Points on a hilly landscape, in no order, each with its height.
A climber steps from a point to the highest of its 2 nearest points, and stops where none of them is higher. Distance is the straight distance between rows; heights are no part of it.
q_478 height 45.7: [-46.3  13.6   4.3  35.1   5.0  24.4 -13.9 -12.0   0.8 -10.4 -11.9  13.5
  12.1   3.4  39.3   3.0   0.5  34.5  -8.9  13.6   2.2 -48.2 -16.3  17.7
  22.2 -18.3   3.4 -10.2  17.7  -4.3  34.2 -42.8   7.3]
q_571 height 10.1: [  7.7 -16.1  -9.6  -6.8  12.5 -22.0  28.8  28.6 -31.7  16.0 -33.0  20.6
 -19.6 -66.2 -56.5  11.9   6.0 -23.6  31.2  10.3  19.4  -8.1 -18.5  -7.6
  -8.3  14.4   1.8  34.8  22.0   6.7 -22.6  -3.8 -14.3]
q_465 height 23.1: [-22.1   2.3  28.8  39.0  25.7 -36.8  13.8  18.9 -24.3 -47.2  27.7   2.5
 -44.4   9.8  19.2  -3.4  16.8   5.9   9.2   8.4   5.0 -24.6 -37.6 -15.4
   2.5 -18.0 -13.3   9.7  28.7 -12.8  21.7  11.7  -0.5]
q_307 height 54.7: [  1.4  33.9 -12.2  28.1 -44.1  -0.3  -8.0  21.3   0.0  -0.7 -21.1  34.4
 -23.5 -25.8  -9.0  20.3 -13.5  -3.8 -39.6  29.9 -15.3 -23.7 -36.1 -36.1
 -39.0  26.1 -17.5  36.9  15.3   9.7  -6.0  -0.7   9.0]
q_595 height 42.9: [ 14.7 -27.5  -1.7  18.9   1.6 -17.7 -13.5 -26.3  10.1   0.7 -13.5 -14.3
  -3.1  41.5 -20.9 -23.4  19.1 -20.1  18.0 -26.3  30.9  36.7  14.5   4.6
 -11.7  -7.5 -13.3  -2.5 -47.9  15.1  16.2  56.4  -1.5]
q_51 height 19.9: [ 20.6   4.3   7.1  -9.6   5.2  38.7  -6.5 -29.1  -8.4 -44.2  35.2 -25.2
 -11.3  20.3  30.4  17.4  12.7 -12.5 -14.7  -6.3  18.0  -3.7  24.4  24.1
  36.0 -37.9 -38.4 -17.8 -33.3   4.1   6.6  -1.9  31.5]
q_378 height 34.0: [  9.6  16.0 -34.4   2.5 -48.7  36.0  25.6  38.3   6.0  13.0   2.7   7.7
  12.3   0.5  18.6 -11.2   2.9  12.1 -35.9  15.0 -37.3   9.6   0.6 -20.5
 -21.2  -8.0  20.1  -7.0  20.2  19.3 -20.0 -60.3 -29.1]
q_739 height 58.2: [-31.1  10.8  16.8  30.0  51.1 -32.9 -23.5 -54.6  24.7 -30.7  -0.3  -6.3
   7.8  19.7  43.0  16.4  44.8   3.9  15.9  -0.3  -0.6  24.0  12.1   3.3
 -13.5 -42.0 -11.7  25.3 -10.9   3.2  14.9  -5.0  25.5]
q_939 height 75.8: [-17.4  27.5 -10.1 -13.3  14.5 -39.9  14.3   8.3  21.1  -0.4  50.7  30.8
  20.0  17.3  47.8  -0.4   4.7  40.9   1.8   2.5   0.6   7.3 -10.5 -21.0
 -18.1 -33.8  40.0 -35.9  52.9 -42.4  24.9  15.9  19.2]
q_790 height 42.8: [-11.7   4.0  -7.4 -14.9  -8.3   9.1  15.5  21.6  10.6  -2.4  11.5   8.2
  -0.4  22.3  53.9  15.7 -21.3   7.2 -44.4  18.8   5.8  -6.6  -7.4   1.4
 -13.8  -1.2  -3.1  30.7 -15.0  16.5 -31.5   7.0  35.5]
q_339 height 34.1: [-15.6   6.6  -8.1  10.2  -1.0 -16.4  34.8 -16.9  -4.1   8.5  43.9  10.5
   0.0  -3.1  50.5  13.0  -8.0  16.5   2.8   8.7   3.8 -13.6   7.4  29.0
 -28.5 -34.6  -7.7 -27.2  19.0  -7.6  18.6   9.4  16.5]
q_909 height 52.4: [  0.3   8.9  -0.4  18.0   8.6 -22.0   3.9  19.6  -6.6  -7.3  -7.0   4.1
  -4.9  35.4  31.9   6.1   0.5  25.9 -28.8   9.5  20.8  -0.3  -9.2   5.9
  16.3 -30.1   0.9  21.9 -25.2   5.9 -25.4  10.6  34.4]
q_368 height 25.9: [ -4.6   3.0  30.4  37.9  -0.5 -38.4 -19.4  11.3   1.3 -38.3  -5.5   9.0
 -50.7  -6.1  -6.9 -11.8   1.1  -8.5  17.6   7.0   0.5  -7.0 -40.9  -8.6
   8.6  -0.7 -14.0  28.1  37.6 -10.6  14.0 -12.7  -0.9]
q_7 height 50.4: [  3.1   6.2   7.2  23.7  24.4 -49.1 -31.6 -23.0  21.5 -24.7   9.2   3.6
 -10.5  30.3   4.9 -11.9  30.6 -13.2  17.4 -22.5  41.7  30.8 -11.2  -0.4
   8.3 -22.9 -13.9 -14.5 -38.4  -8.0  47.1  44.8  18.0]
q_735 height 60.8: [-27.1  39.8  -4.5  20.4  -3.9 -29.3 -19.6  15.7  21.5 -19.8  -3.8  52.7
 -19.7 -10.3  25.1  19.2  -0.1   2.5 -29.8  36.4 -21.0 -44.3 -31.0 -14.4
 -39.1  26.5 -16.2  30.4   4.5   3.7  26.3  10.9  23.6]
q_728 height 65.8: [ 14.4 -53.8   9.4 -22.3 -10.4  61.6 -10.5 -10.3  -7.8  -2.1  15.9 -27.3
  21.8  24.8 -27.6  -0.7  12.4  -5.1  -4.4 -35.9   2.0  24.1  42.1  -4.8
  37.9   0.2 -41.2  -3.1 -37.4  36.7 -21.1  46.7   5.5]
q_305 height 53.3: [ 58.4   5.0  14.3  36.7  -2.4 -31.9   9.6  37.9   4.5  23.8   4.8  63.1
 -20.8 -47.2 -29.5  11.7 -27.6  24.4  23.1   6.4 -38.1  -1.2 -15.3 -33.1
 -20.7  31.9  26.8 -11.1  35.4 -36.9  -0.7   1.5   7.2]
q_787 height 14.2: [ 16.3 -12.8   7.8  -8.6  -1.6 -31.1   0.9  21.6 -13.7  24.5  -8.0   1.7
 -23.7 -14.9 -32.5 -10.8 -31.5   3.0  32.3   2.1   1.2  -8.3 -22.4 -13.1
 -23.3  48.7  25.6   6.6  37.7 -21.1   6.7  33.5 -31.6]
q_399 height 67.0: [ 14.6  34.0  -9.4  35.2  -9.0 -17.3 -16.8  39.5  21.2   0.5   1.2  65.4
  -1.0   0.0  17.0  13.7 -17.0  35.1 -25.0  26.4 -39.3 -42.8 -18.7 -38.1
 -30.6  24.9  23.0  -8.2  14.7 -12.1  14.3  -7.1  27.3]
q_242 height 52.8: [ 24.5   8.8 -17.4 -13.3   3.6 -19.6  26.3  38.7  -4.1  37.5  18.0  46.4
  -5.4 -16.0 -14.5  11.4  -3.9   7.4 -29.1  10.5 -39.0 -12.9   6.2 -26.4
 -67.5  37.6  26.5  -4.0  26.3 -10.7 -24.0  -1.6 -15.5]
q_33 height 52.9: [-35.4 -32.7  -8.9 -38.6  -3.9  68.4  32.2  12.2   9.4  -0.3  22.4 -29.4
  39.7   2.5   9.8  17.0 -15.4  -7.9 -32.2 -16.4 -27.2   5.0  57.3  -4.9
  13.5  25.1  27.7 -18.0  16.6  18.0 -35.1 -52.1 -10.3]
q_103 height 40.6: [-18.6  18.6 -20.1  20.9 -38.8  21.0   2.0   5.7   9.1   4.9  -8.4  13.2
  14.7  10.9  30.8  -1.4 -15.3  28.0 -19.7  16.4 -16.9 -28.6  -4.3   0.0
 -12.6  -8.2  21.6 -15.8  27.5  12.0  14.6 -45.9  -5.1]
q_795 height 19.0: [ 25.8   1.4  -5.5 -46.5  -5.0  -2.2   2.6  -5.4   1.4  15.0  23.0 -19.9
   3.8   0.6   2.6 -33.4 -25.4  -5.1  15.5 -12.8  -0.5  21.5  -8.2   6.7
  -5.7  -3.7  16.9 -38.4  35.1 -27.3  22.1  62.8 -21.6]
q_662 height 27.1: [-39.8   4.2 -13.1  23.8   4.4  11.7  11.9 -33.5  24.1   7.7   2.5  11.1
  32.1   5.4  53.1  27.7  -1.1  26.9  19.4  29.3  13.8 -22.0  11.5  37.5
 -33.7 -20.8 -19.1  10.3  -8.6  20.8  21.8  -9.6  14.1]
q_409 height 2.5: [ 46.9   0.7 -28.3 -30.1  -7.3  20.8  22.4   3.8 -26.5   0.3  14.2  -6.5
   3.9 -51.0   2.4 -19.5   8.9  -9.0  25.8   7.3 -18.7  -0.3  12.2  34.5
  13.0 -35.9  -4.4 -16.2  -3.6   8.9  -7.7 -12.2  -5.7]
q_998 height 42.1: [  6.2  19.8  -6.8 -14.6 -22.2  -6.0 -20.0 -23.5   9.4  11.5  -7.1  -9.2
 -17.0 -11.3 -14.1  13.3 -11.6 -21.4   2.3  29.9   5.0 -35.7  -2.0  14.5
 -27.6  28.4  -8.3   1.7  -5.2   9.5  -2.4   5.9 -17.4]
q_17 height 62.7: [ 46.7  25.6  -7.0   3.9   1.5 -20.7  14.4  27.8 -25.8  -3.7   6.9  23.0
 -33.1 -44.2  -6.1 -19.6  -3.7   7.3  30.0   1.2 -16.1  -9.5 -37.5  -8.6
  15.6 -27.3  -7.3  -1.0  19.7 -11.1  13.8  -2.3   7.2]
q_493 height 62.1: [ -7.6  -2.8  33.9   7.9  13.2 -25.7   0.9  22.0  -7.3 -20.7  19.9  -4.3
  -8.9   0.7  17.2 -36.1 -19.1  14.5  22.7 -24.7  26.6   2.3 -25.6  -1.7
  40.6 -16.0  11.7 -16.2  18.4 -37.3  53.3  13.4  15.1]
q_871 height 46.6: [ 45.5  12.6 -27.5 -37.8  -5.3   8.2  16.0  39.7   8.4  24.2  10.2  27.6
   3.9   8.1 -36.4  15.8   4.5  -4.2 -29.9   7.7 -32.7   8.5  11.2 -44.0
 -47.3  46.6  34.7 -10.8  23.5  -6.1 -32.1 -31.5 -46.4]
q_31 height 46.4: [-50.1   4.3  30.3  23.3  27.5 -67.3  -2.4 -31.5  32.6 -26.8  20.2  -0.7
  -2.2   1.4  38.1  10.3  25.1   6.9  47.1  10.6  15.5  10.2 -21.8  12.2
 -18.9 -22.9 -21.3  19.3   8.8 -18.7  37.7  14.1  20.5]
q_41 height 80.4: [ 17.1 -42.9 -10.8 -34.2   6.5  60.7  -4.1   4.5   2.4  22.2  -0.8 -19.1
  22.6  16.2 -27.1 -28.9 -15.0  -7.5   3.8 -26.6   7.0  24.8  35.1  -1.6
  20.9  -5.5 -11.4 -38.1 -26.5   3.5  10.8  72.0  -3.6]
q_560 height 36.9: [ 20.3 -26.6 -29.7  17.0  -3.5   8.4   9.8  15.7  -6.3   9.1 -24.1 -32.2
  -0.2  39.6 -36.6 -12.2   8.2 -22.1  10.5 -18.7  27.8  30.7  10.2   2.6
   7.1   7.2 -12.5 -19.3 -50.4  20.8   6.6  42.8 -27.3]
q_785 height 12.4: [ -1.6 -16.2  16.1  -9.3  12.5 -41.7  -1.8   8.3 -15.7  16.5 -31.9   8.6
 -40.2 -30.5 -65.0  11.9  -1.3 -33.2  26.9   4.1  18.6   2.4 -27.9  -5.1
 -14.5  41.4   6.5  31.5  20.9 -18.5 -10.4  21.0 -28.8]
q_75 height 48.6: [ 17.3  38.6 -10.5   7.9 -31.5   3.0 -29.5  -5.0   2.9   3.1 -35.8  -6.5
 -37.0 -17.2 -25.1  17.6  -7.3 -18.8 -12.4  34.7  -0.4 -10.2 -37.1 -24.5
  -9.9  16.0 -16.2  30.1   8.6   9.1 -15.5  -7.5 -18.4]
q_841 height 38.4: [-50.6 -26.1  33.9  21.4 -10.3  -2.1 -25.7 -42.5  -1.5  17.1 -38.2 -20.9
  15.4  -4.2 -48.4 -21.3   8.8  -6.6  32.8 -22.9  17.5  -3.5  12.8  14.7
   3.1  19.8  -4.9   8.5  -7.8   4.2  -5.0 -22.5 -12.7]
q_55 height 22.6: [ 55.8  21.4 -13.2 -52.1  -0.5   0.6  -6.5   3.5   1.1   7.4  31.7  -9.3
 -16.5   5.7  18.0   2.8 -20.9  -5.5 -17.8  15.8 -15.3   2.7  -5.2   4.4
  -8.1   3.6  15.8 -22.5   8.7 -17.9  -3.7  45.7  -5.2]
q_171 height 78.0: [  1.5 -23.5  10.5 -30.5  32.3  -9.4  -1.9  -8.1 -16.5   8.9 -18.4 -11.4
  -1.7   9.0 -49.8   5.7  18.9 -35.8  -6.9 -25.2  18.7  11.4  35.0  22.2
   9.2  25.4  -6.5   1.1 -58.0   1.1 -23.1  22.6  -4.1]
q_381 height 62.9: [ 19.9   2.3  15.6  36.2   7.4 -32.0  -6.7  20.9 -12.3 -16.4 -13.5  18.2
 -22.9  17.4 -14.3 -25.6  18.0  -5.1  -5.5 -19.3  14.8  22.7 -20.0  11.5
  40.0 -32.6   3.0   7.0 -31.2  -4.9   0.1   5.8  21.7]
q_81 height 67.3: [-21.6   0.6   6.1  13.5 -19.0 -36.6  20.3  11.5  12.1   0.5  41.0  55.6
   8.1 -12.6  33.5 -18.9  -1.2  33.2  16.2   4.1 -36.7  -4.5  -9.1 -11.3
 -52.5  -4.6  26.4 -32.2  65.2 -30.5  37.0  -5.1  15.6]
q_752 height 32.8: [ 32.5   6.2   1.8  39.0 -30.4 -38.0 -18.7  19.7  13.4  17.3 -29.3  23.3
 -23.2  -5.5 -37.2   1.4 -10.2  -2.7  21.6  -3.6  12.9  -8.2 -27.2  -0.2
  11.8  25.4  15.4   3.2 -14.0  -4.7  17.0   2.6 -14.2]
q_610 height 53.5: [-17.3  -9.7 -12.6   0.0  10.9 -33.9   2.6  16.5  18.9  27.1 -17.8   6.7
  12.5  12.5  -8.0  40.8  -2.9  -6.2 -18.6  15.3  17.5 -18.5   2.8   0.3
 -21.7  47.4  18.3  27.7 -44.2  17.1 -30.9  -9.0  -7.3]
q_435 height 68.4: [ -4.2 -27.8 -19.7 -23.6  -9.6  65.3  24.3  -2.4 -16.5  11.3   2.4 -31.3
  36.1   4.6  -2.0 -11.9  -0.7   9.2   1.0  -3.0 -24.6  16.3  44.0  11.5
   9.4 -11.1  21.8 -23.7  32.4  12.6 -19.0 -30.6 -29.3]
q_945 height 39.1: [ -4.5  -3.6 -21.1 -62.3  -6.1  54.2  29.1  28.4  26.3  -8.1  19.2   6.4
  27.7 -28.7 -18.5  -3.2  -4.0 -35.3 -30.8   3.1 -18.5  13.0  23.6 -10.6
  -0.4  32.8  32.7  -2.1  25.0   8.5 -48.4 -71.2 -24.2]
q_98 height 69.2: [ 18.9 -12.0 -11.6 -20.8  -6.7  51.8 -13.9 -27.4   4.6   9.3  23.9 -22.6
  34.3  21.4  14.7 -22.1 -15.3  12.4   2.0 -16.3  17.5  16.1  43.0  -0.7
  28.4 -32.8 -10.8 -49.0   0.2  -1.8  32.1  52.8  13.6]
q_742 height 25.4: [-29.2 -23.6   7.4  16.7 -17.2  55.1   0.5 -27.1 -30.2   1.0 -24.0 -27.8
   4.2 -28.9 -18.0  13.5  18.4 -18.5  -8.3  -1.1 -19.4  10.1   7.5  26.7
   8.9  -9.4 -44.8  34.5  -1.0  27.1 -44.6 -44.8 -14.4]
q_686 height 53.6: [ -9.2 -11.2 -21.2 -15.4  -6.2  51.9   9.5 -22.3   8.5  12.3  19.8 -21.5
  41.3  39.5  47.6   7.3  -5.0  26.1 -19.2  11.6  -2.7  19.5  38.1   1.1
 -16.5 -18.6  25.4 -15.7  46.3   7.7 -13.0 -12.6  -2.6]
q_245 height 14.3: [ 21.7   0.3  18.4 -11.5  14.7   6.3 -23.0 -37.9  -2.8 -40.5  13.4 -20.1
 -12.3  31.4   9.3  -6.5  32.1 -23.6 -19.2 -18.1   4.6  27.1  17.9  18.3
  17.9 -31.4 -33.3  -3.2 -44.3  -3.9   0.7  33.1  28.6]
q_820 height 33.6: [-36.2  -8.7  13.5   0.5 -12.9  10.2 -22.8 -20.3 -10.1  16.0 -34.4 -36.8
  19.4  12.0 -25.4  -6.8   5.7  -0.5 -11.9 -10.7   3.0  -0.4   6.3  -4.3
  18.4  19.5  -7.6  17.4 -32.0  11.5 -28.1  -9.3 -12.2]
q_866 height 60.2: [ 22.3   9.0   8.8  21.2 -10.1 -40.6  28.1  20.1  12.1  20.4  33.0  64.6
   0.3 -21.3  -2.4  -6.3  -9.6  33.9   5.0   8.4 -42.7  -5.0   6.4 -17.5
 -62.5  11.0  28.9 -30.5  34.4 -30.1  -8.0   1.3  11.3]
q_269 height 34.9: [-20.5  -9.6  28.8  21.6  -5.5  13.0 -25.9 -46.6 -11.3 -20.3 -30.8 -24.9
 -23.4  -9.3  -9.9 -16.7  20.0 -21.8   3.1   2.5 -13.4  16.4  -1.7  22.9
  -3.8 -19.2 -28.3  25.2  28.4  -0.4 -22.2 -15.3  -6.9]
q_801 height 32.3: [ 38.5 -13.9 -29.8  24.1 -21.9  17.4  -1.4  17.8  -0.8  -1.8 -30.1 -31.2
 -14.3  16.9 -35.8 -36.1  -4.4 -15.6  26.1 -17.2   2.9  23.7 -28.9  -2.6
  10.6  -3.4 -19.3  -7.8 -26.3  21.9  25.3  25.0 -37.1]
q_880 height 75.4: [-25.0  20.3   6.4  24.2  21.2  -7.8 -29.2 -40.6  48.1 -19.3 -16.1 -12.3
  32.6  26.7  31.9  25.3  30.5   8.3  -0.6   7.4  -1.4  21.8  13.8  -7.6
  -6.7 -28.4 -11.8  41.4 -45.0  26.2   4.4 -26.4  24.5]
q_721 height 40.9: [ 45.1   9.6 -43.6 -21.5  -6.3   1.4  19.6  45.7  -4.8  29.2 -13.9   6.3
   9.4  -2.3 -53.8   6.3   9.0  -4.0  -3.5  -5.8 -19.7  13.1  19.7 -35.3
  -4.3  34.8  35.7 -18.5  11.4   2.6  -1.8 -40.9 -62.7]
q_145 height 50.5: [-38.7  19.1  25.5  12.1  24.4  -5.2 -30.3 -28.5   6.5 -24.7  -9.4  17.8
  -6.4   0.9  23.5   3.4  14.7  13.6  -5.1  15.3   7.4 -39.0 -14.7   9.9
  27.6 -18.9  -6.1  -0.7  -9.2  -7.1  21.0 -16.9  18.9]
q_464 height 61.0: [ 39.5  41.5 -12.4  14.9 -10.3 -12.1  -8.8  38.3  -1.4  -4.7  -0.9  45.5
 -25.2 -23.7 -12.4   0.0  -4.9  22.8 -11.0  17.9 -27.2 -33.8 -21.1 -26.9
  12.4  -9.9  13.8 -14.6  21.0  -7.6  15.9 -21.9   8.3]
q_952 height 43.2: [ -5.1 -26.9  30.0  -1.3  10.3  12.4   1.3 -38.0 -33.8 -18.4 -13.6 -28.4
 -13.1 -20.0 -12.7 -25.9  25.8 -24.2  20.5 -18.7 -14.8  29.8  -2.8  33.1
   3.8 -24.4 -40.6  25.1  12.5   8.7 -34.6  21.0   1.1]
q_121 height 18.2: [-17.5 -11.2  27.0  25.3 -15.0  39.6  -7.4 -27.8 -14.6  -9.2 -12.9 -12.7
   7.8   8.7  10.9  10.8  13.8  -3.3 -31.7 -16.1 -20.1   9.1  16.8  18.3
  20.6 -23.5 -38.2  26.9 -27.1  21.4 -42.3 -50.4  14.5]
q_260 height 56.6: [ -0.7 -17.6   5.5  20.7  26.7 -18.3  -8.9  15.0  13.3  -4.8  10.9   9.8
  -2.2  21.3   7.1 -36.0  -9.0   6.6  21.3 -32.8  50.3  29.6 -16.3 -17.7
  40.0 -26.2 -12.1 -17.8 -16.5 -20.9  61.2  53.6  24.7]
q_496 height 56.9: [-27.0   4.5  39.6  22.7  17.6  -7.6 -18.2  -9.1 -13.8 -32.0   8.1   3.3
 -15.5 -15.4  -2.1 -28.4   8.3   3.5  26.3 -20.6  21.7 -16.6 -23.3  18.3
  48.5 -22.3 -13.4 -16.9   1.4 -37.4  48.2 -17.2   5.2]
q_676 height 43.7: [-47.5 -13.8  23.6  29.3  -7.5  -5.7 -23.6 -45.1  16.9   3.6 -17.4  -7.5
  29.8   9.3  -3.5 -10.6  -2.1  27.3  50.8   0.5  16.8 -12.6   3.2  28.5
   4.0  -1.0  -2.6   7.0  -0.7  -0.8  22.8 -21.9   5.4]
q_482 height 39.9: [-14.3   1.3 -34.1 -68.1  21.5  12.9  12.8  39.4   0.8  11.4  -9.5   4.4
   1.7 -15.3 -27.1  30.4 -15.8 -32.0 -44.5   5.7  -7.0 -11.8  20.5 -18.8
  -9.0  57.1  36.9  -3.7  19.5  -9.5 -17.9 -46.3 -16.2]
q_90 height 21.6: [-37.0 -12.0 -14.4 -26.9   0.5  28.8  44.8  34.3   5.6   3.5   7.4 -52.6
  23.2  -2.4   4.8  33.3 -17.9 -17.0 -33.9 -31.5  -1.8  14.5  20.5 -41.0
  46.7  55.6  27.7 -28.2 -35.9  19.3 -16.2 -47.3  -3.7]
q_655 height 73.0: [ 34.0   7.6  11.7  16.1  14.5 -31.4   7.3  21.6 -22.3 -26.6  -1.3  18.4
 -37.8 -30.7 -19.8 -33.7  22.0 -15.8  28.1 -15.7   0.3  17.1 -34.4  23.1
  34.5 -34.6 -29.3  11.9 -17.3  -5.7   7.0  -3.7   8.9]
q_27 height 39.2: [-20.8  11.9  14.9  13.0  -1.2 -56.0  15.3 -10.2   2.2  -0.9  47.3  -8.8
  -4.1 -10.5  44.2   8.8 -16.2  14.6  33.0  -1.7  17.7  -9.3 -16.2  12.9
 -21.7 -24.1  -6.9 -18.4  20.4 -25.9  24.2  32.1  21.9]
q_821 height 62.2: [ 18.0  -6.0  22.5  -1.5   9.7 -20.4 -25.9  -6.8 -10.1   9.1 -43.3   1.6
 -10.1 -20.9 -47.7  -6.0  36.3 -48.3 -11.9 -17.4  -1.9  35.0  10.7  12.7
   5.0  -2.0   3.3  28.8 -43.8  -1.0 -45.0  -9.8  -0.2]
q_938 height 50.0: [-34.6 -23.6  18.9   9.8   6.3  11.9 -15.8 -61.7   3.1  16.2  -6.6 -16.4
  45.3  22.6  11.3   0.9   5.7  41.3  40.0 -23.5  20.9  -4.5  24.3  13.0
  10.8 -21.5 -20.3  -1.5  -3.7  11.4  14.0  17.3  20.9]
q_97 height 53.1: [ 13.5 -36.6  17.1 -17.1   1.3  38.5  -4.8 -27.5 -31.3  -9.0  -8.0 -33.2
   2.8   2.4 -19.9 -19.8   8.3  -1.8  13.9 -16.6 -18.2  17.5  13.2  19.5
  30.8 -15.3 -35.4   7.2  -5.7  19.0 -16.7  39.4  -6.0]
q_176 height 33.8: [ 18.6  11.3  -7.1 -37.9  -6.1  -3.9  12.3  35.2  -4.3  12.3   4.7  27.8
 -23.1 -13.6  16.5  19.0 -23.7 -23.2 -44.4  25.5 -10.7 -12.1 -14.5  10.5
 -24.2  25.2  -0.7  35.8 -13.9  -1.3 -42.1   7.8  11.7]
q_993 height 36.2: [ 46.6  13.5 -25.1  19.1 -28.5 -11.6  -1.7  38.6  -1.3  41.1 -23.3  21.5
   2.9 -19.4 -48.2  11.4 -15.6   0.9   5.6   0.5  -3.5  -9.8 -11.4 -24.5
   4.9  35.0  39.5 -16.0  -6.2  -2.2   2.7 -22.3 -33.6]
q_713 height 28.0: [-17.2 -11.7 -15.2 -17.4 -10.7  26.5   2.4   8.5   4.8  14.7  -8.5 -53.7
  36.2  27.7  -8.6  13.9 -19.1  -4.7 -18.2 -10.2  17.0   2.5  19.9 -21.0
  30.8  44.9  15.9  -9.5 -45.4  20.3 -10.5  -7.1 -14.5]
q_327 height 68.3: [ -5.9  14.0   6.0 -13.6  26.5 -26.7  12.6  17.8  -9.0  -4.2  32.0  10.8
  11.7  10.1  33.2 -20.9  -6.4  35.1  -2.1 -12.9  17.2   5.0  -5.7 -11.3
  31.1 -37.4  38.6 -38.2  32.0 -37.8  34.5  16.2  24.7]
q_677 height 46.7: [-19.8   7.1 -24.3 -16.9 -19.9  -4.1  13.1  35.6  11.6  27.3 -17.3   3.8
  11.0 -10.5  -4.7  29.4 -18.4 -14.8 -34.2  10.9   3.1 -28.1  -3.6 -20.8
 -23.1  55.0  30.3  12.1 -22.4   7.5 -22.5 -35.8 -15.0]
q_234 height 59.0: [-19.9   4.2   1.2  11.7   2.8 -22.3 -22.9 -19.4  33.4   7.7 -29.2   5.4
  36.0  17.3   1.5  13.4  27.0   9.4  -3.7  -1.4  16.1  13.8  19.7   8.6
  -3.0  -1.7   8.0  28.8 -74.3  21.0 -13.1 -26.4  21.1]
q_426 height 26.5: [  1.4  17.1  -2.2  -8.0  21.9  50.1  10.8 -18.7  -2.3 -28.5  34.6 -12.7
   1.4  12.3  65.1  24.7  -5.0   9.2 -26.0   5.6  -1.8 -23.2  23.9  19.1
  16.6 -38.2 -14.8 -31.8  15.0  -0.5  13.8 -15.5  17.7]
q_506 height 12.1: [-13.0 -30.8  23.9   2.4 -12.0  59.2   4.8 -28.3   4.8  -7.8  17.0 -20.4
  23.1  14.9  25.7  30.1  -5.3  -0.5 -23.8 -20.0  -6.1   1.4  34.1   9.9
  23.0   2.4 -34.4  20.8 -20.9  30.4 -47.0 -20.8  21.1]
q_964 height 33.9: [-30.2  12.3  -5.2  -6.6 -11.6   0.0  -8.5 -52.6  30.4  -4.9   8.5 -12.4
  14.7  17.5  27.4  22.8   0.6  -4.3   5.9  31.6  10.9 -17.3  11.3  30.6
 -43.9   8.8 -24.1  13.8 -24.7  18.6   2.6  -2.8  -0.3]
q_345 height 64.0: [  6.2 -14.9 -16.6 -23.7  23.9 -24.6  24.0  21.9 -24.4  18.4 -19.0  -6.2
 -23.8   1.3 -43.7  34.5   2.3 -30.2 -15.7   4.9  15.4 -15.2   9.4  10.5
   1.1  46.5   5.2   9.5 -26.2   5.5 -22.7   1.8 -20.8]
q_572 height 16.2: [ 10.5   4.6  10.0 -22.2  -5.8 -23.8   2.8  10.9  -9.7  -1.1  13.4 -13.8
 -26.0   3.3  10.2 -29.1 -25.5  21.5  25.0   6.9 -13.1   1.4 -34.2 -10.8
 -26.6   4.8  20.7   0.3  55.1 -26.0  13.3  37.2  -8.8]
q_714 height 6.3: [ 23.7  -2.9 -13.7 -31.7  -2.6   7.8  14.9  -6.8 -28.1   7.5 -15.1  -6.2
  -8.2 -51.7 -34.7 -20.9  -3.3 -25.2  34.1   9.4  -1.2   1.7  -9.0  24.1
   4.5 -12.3 -13.1   4.5   0.6  12.5 -19.3   3.3  -6.9]
q_357 height 27.6: [ 28.4   6.8 -16.2 -52.4  -4.0  13.8  15.5  28.9 -16.8   9.0   2.2  -5.6
  -6.6 -11.9   9.6  -6.1 -23.1  -7.8 -16.6  21.2 -21.7   0.4 -12.5  -2.1
 -14.1  11.6  16.4  15.4  17.7   0.3 -33.4  18.8  -7.5]
q_710 height 59.2: [ -3.2 -14.8 -16.8 -21.1   6.9  34.4  -6.8 -50.3   8.7  22.2   9.9 -26.0
  57.3  18.5  23.9   0.3 -14.3  30.1  13.6 -12.4  25.8   2.0  55.2  -3.0
  11.7  -9.5   7.8 -23.5   8.5  16.1   9.9  20.4   7.7]
q_837 height 29.2: [  9.0   6.8  20.6  31.3 -19.3  -7.6 -43.9   0.9   9.8 -19.7 -40.4  -1.5
 -29.5 -14.3 -39.6 -35.1   1.3 -20.1  31.5  -3.5  14.7  21.7 -34.3  -4.2
  22.0  -0.9  -8.0  23.1  11.7  -4.8  24.3 -10.7 -13.2]
q_481 height 21.4: [-17.3  20.2   4.0  16.5  45.0  14.8   9.7 -14.9 -27.6 -38.6  33.8 -19.8
 -17.1  20.7  50.3   9.5  11.8   8.2 -10.7  18.3  15.9 -28.8 -12.9  -8.1
  17.4 -31.4 -16.8 -13.0  22.4  -7.2  27.5  23.5  -9.1]

For each start below, name the point where the climber stops.
q_714: q_655
q_482: q_171
q_368: q_939
q_55: q_655
q_662: q_880
q_964: q_399
q_478: q_939
q_121: q_41
q_820: q_41
q_506: q_41
q_595: q_939

Call two points neighbours if one is among the 2 nearest of the other. Go from one point of each pair to the other, from neighbour to neighbour, staying as high as possible. Name the lowest point that can't be avoided.
q_171 / q_435: q_945
q_939 / q_655: q_305
q_399 / q_655: q_464
q_426 / q_655: q_481
q_41 / q_435: q_686
